Each row is a point on a landscape with many peaks, with its height.
A climber steps from a point to the highest of its 4 nearest points, and stops where none of them is higher. Distance is the straight distance between rows; heights are no part of it.
Zekal: [ -2   2  -8   5  -1 -16  -4  -2]  (h 33.4)
kemol: [-22 -18  -3 -16 -19  19  -9  14]  (h 62.8)
Vup: [ -9   4  13 -23  -5 -10  18  -1]  (h 66.6)
tona: [-14 -32   0 -38   7  24   9  18]  (h 33.2)
mapad: [-15 -27   8 -25  -4  37   3  25]  (h 39.6)
Vaf: [ -5 -11 -16  -6   3 -13  -9   3]  (h 30.6)
gusob: [ 15   9 -14  26  12  -7 -15  -4]  (h 68.1)
patip: [-11 -22  -4 -24   2  -4   2   5]  (h 12.8)
zakod: [ 15  18  10  16  -1 -11  11 -15]  (h 26.8)
Tenel: [ -8 -14  -6 -15  -4 -10  -3   2]  (h 40.9)
sesu: [-24 -30 -11  -8 -20  30 -20  20]  (h 61.0)
dero: [  0   4   5 -22  11 -17  19  -1]  (h 59.9)
Nefab: [  9  12   0  24   4 -10  -3  -8]  (h 49.9)
geb: [-15   7   3   5 -33  -5  -1  -5]  (h 74.8)
Tefe: [-14 -11  17 -36  -8  26  19  17]  (h 58.1)
zor: [ 23  28  16   5  28  -1  23 -13]  (h 17.0)
kuf: [-18  -5   8 -19 -23  10   6   9]  (h 63.2)
Zarof: [-16 -12  11 -29 -14  17  10  15]  (h 60.1)
nudo: [  8   0  -8 -12  29 -17   6   5]  (h 60.4)
suvir: [-13   9  23 -30 -14   0  27  -1]  (h 50.8)
Gutel: [  1  -4  -8  -4  17 -16   4   3]  (h 38.6)
let: [23 22 12  9 24 -9 16 -9]  (h 23.5)
demu: [  1  -6   2 -26  21 -15  13   4]  (h 76.3)
bama: [-16  13  13  -7 -26  -2  12   0]  (h 56.6)
dun: [ 12  18  11  29 -23  -8   0 -22]  (h 4.4)
mut: [ -8   1  -7  19 -21 -16 -10 -11]  (h 77.2)
Verim: [ -6 -11 -18   9  -5 -14 -24  -2]  (h 58.0)
gutu: [ -2   3  -2  -4   1 -15   4  -3]  (h 37.2)
zeza: [-15   3   4  -5 -19  -7   3  -3]  (h 67.1)
reg: [ 23  18  -4  38  11   2 -10 -14]  (h 48.9)
Kulis: [-20 -23 -18   0 -22   0 -24   7]  (h 69.8)
daba: [-19 -32  -2 -22  -6  23  -3  20]  (h 74.9)
lut: [ -9  -8   0 -16  -2  -9   8   1]  (h 49.5)
Fafu: [ 16  19   2  33   2  -7  -8 -15]  (h 46.0)
bodo: [  4  12   7  -1   6 -17   7  -5]  (h 26.2)
rizel: [ 25  17   2  22  25  -4   1 -11]  (h 37.1)
gutin: [ 27  19   7  41  -3   7  -4 -22]  (h 72.5)
darub: [  1  18   6  13 -16 -11  -1 -15]  (h 12.3)
tib: [  2  -3  -1 -15  16 -20  11   1]  (h 61.6)
padu: [  5  16  14   3  -3 -16  15 -10]  (h 10.4)
sibi: [ 31  24  -1  34  20  30  -7 -12]  (h 24.4)
kisut: [-12 -14  -8   3 -13 -11 -15   3]  (h 68.2)
Git: [  2 -12 -27  17   9 -15 -25   3]  (h 41.2)
vel: [-17  -7   1  -7 -28   6  -8   7]  (h 64.1)
dom: [  3  17  18 -20   1 -15  26  -5]  (h 31.8)
kuza: [ -5 -28  18 -14  10  56  12  39]  (h 24.5)
tono: [ 36  28   7  31  15  41  -1 -20]  (h 22.1)
dok: [  1 -15  -3 -34  22 -15   7   7]  (h 63.0)
kilu: [  9  -1 -19  12  24 -13 -11   2]  (h 28.6)
koref: [-17 -27 -12 -14 -14   5 -11   9]  (h 52.9)
vanu: [ -8  -2 -10  14 -17 -11 -18  -6]  (h 69.5)
tul: [-14  -5   1 -13 -16  -2  -1   1]  (h 63.6)
gena: [-15 -22   5 -33  -2  14   6  13]  (h 48.6)
zavep: [-17 -14 -14   8 -22  -5 -21  -1]  (h 74.4)
sokek: [  2 -13 -13  -8  17 -16  -9   5]  (h 10.5)
Pid: [-15   9  16 -26 -16   3  23   3]  (h 68.6)
pim: [ 22  10 -15  40  24   7 -20  -6]  (h 37.0)
luv: [ 32  31   9  23  28  22  10 -10]  (h 23.1)
sil: [ 30  23   7  25  19  12   3 -14]  (h 29.8)
rebi: [-14 -22 -18   0 -10  -4 -20   8]  (h 65.1)
sed: [ 31  24  10  33   3   5   0 -20]  (h 36.8)
zosi: [-19 -13   9 -20 -19  30   4  18]  (h 60.6)
Zilif: [ 12   4 -11  31  -1 -13 -13  -9]  (h 52.2)
Mafo: [  6   3 -17  30   9 -11 -23  -4]  (h 46.1)
pefo: [ 12   9 -14  21  24  -8  -9  -5]  (h 49.7)
Dabo: [-14  -2  17 -30 -17  31  19  19]  (h 59.0)
Tukid: [  8  10  -1   4  17 -16   5  -5]  (h 18.5)

Where does a climber stop that starts at each point below?
Zekal: demu
Tukid: demu
sokek: demu
rizel: gusob
tono: gutin
dom: Pid
sibi: gutin
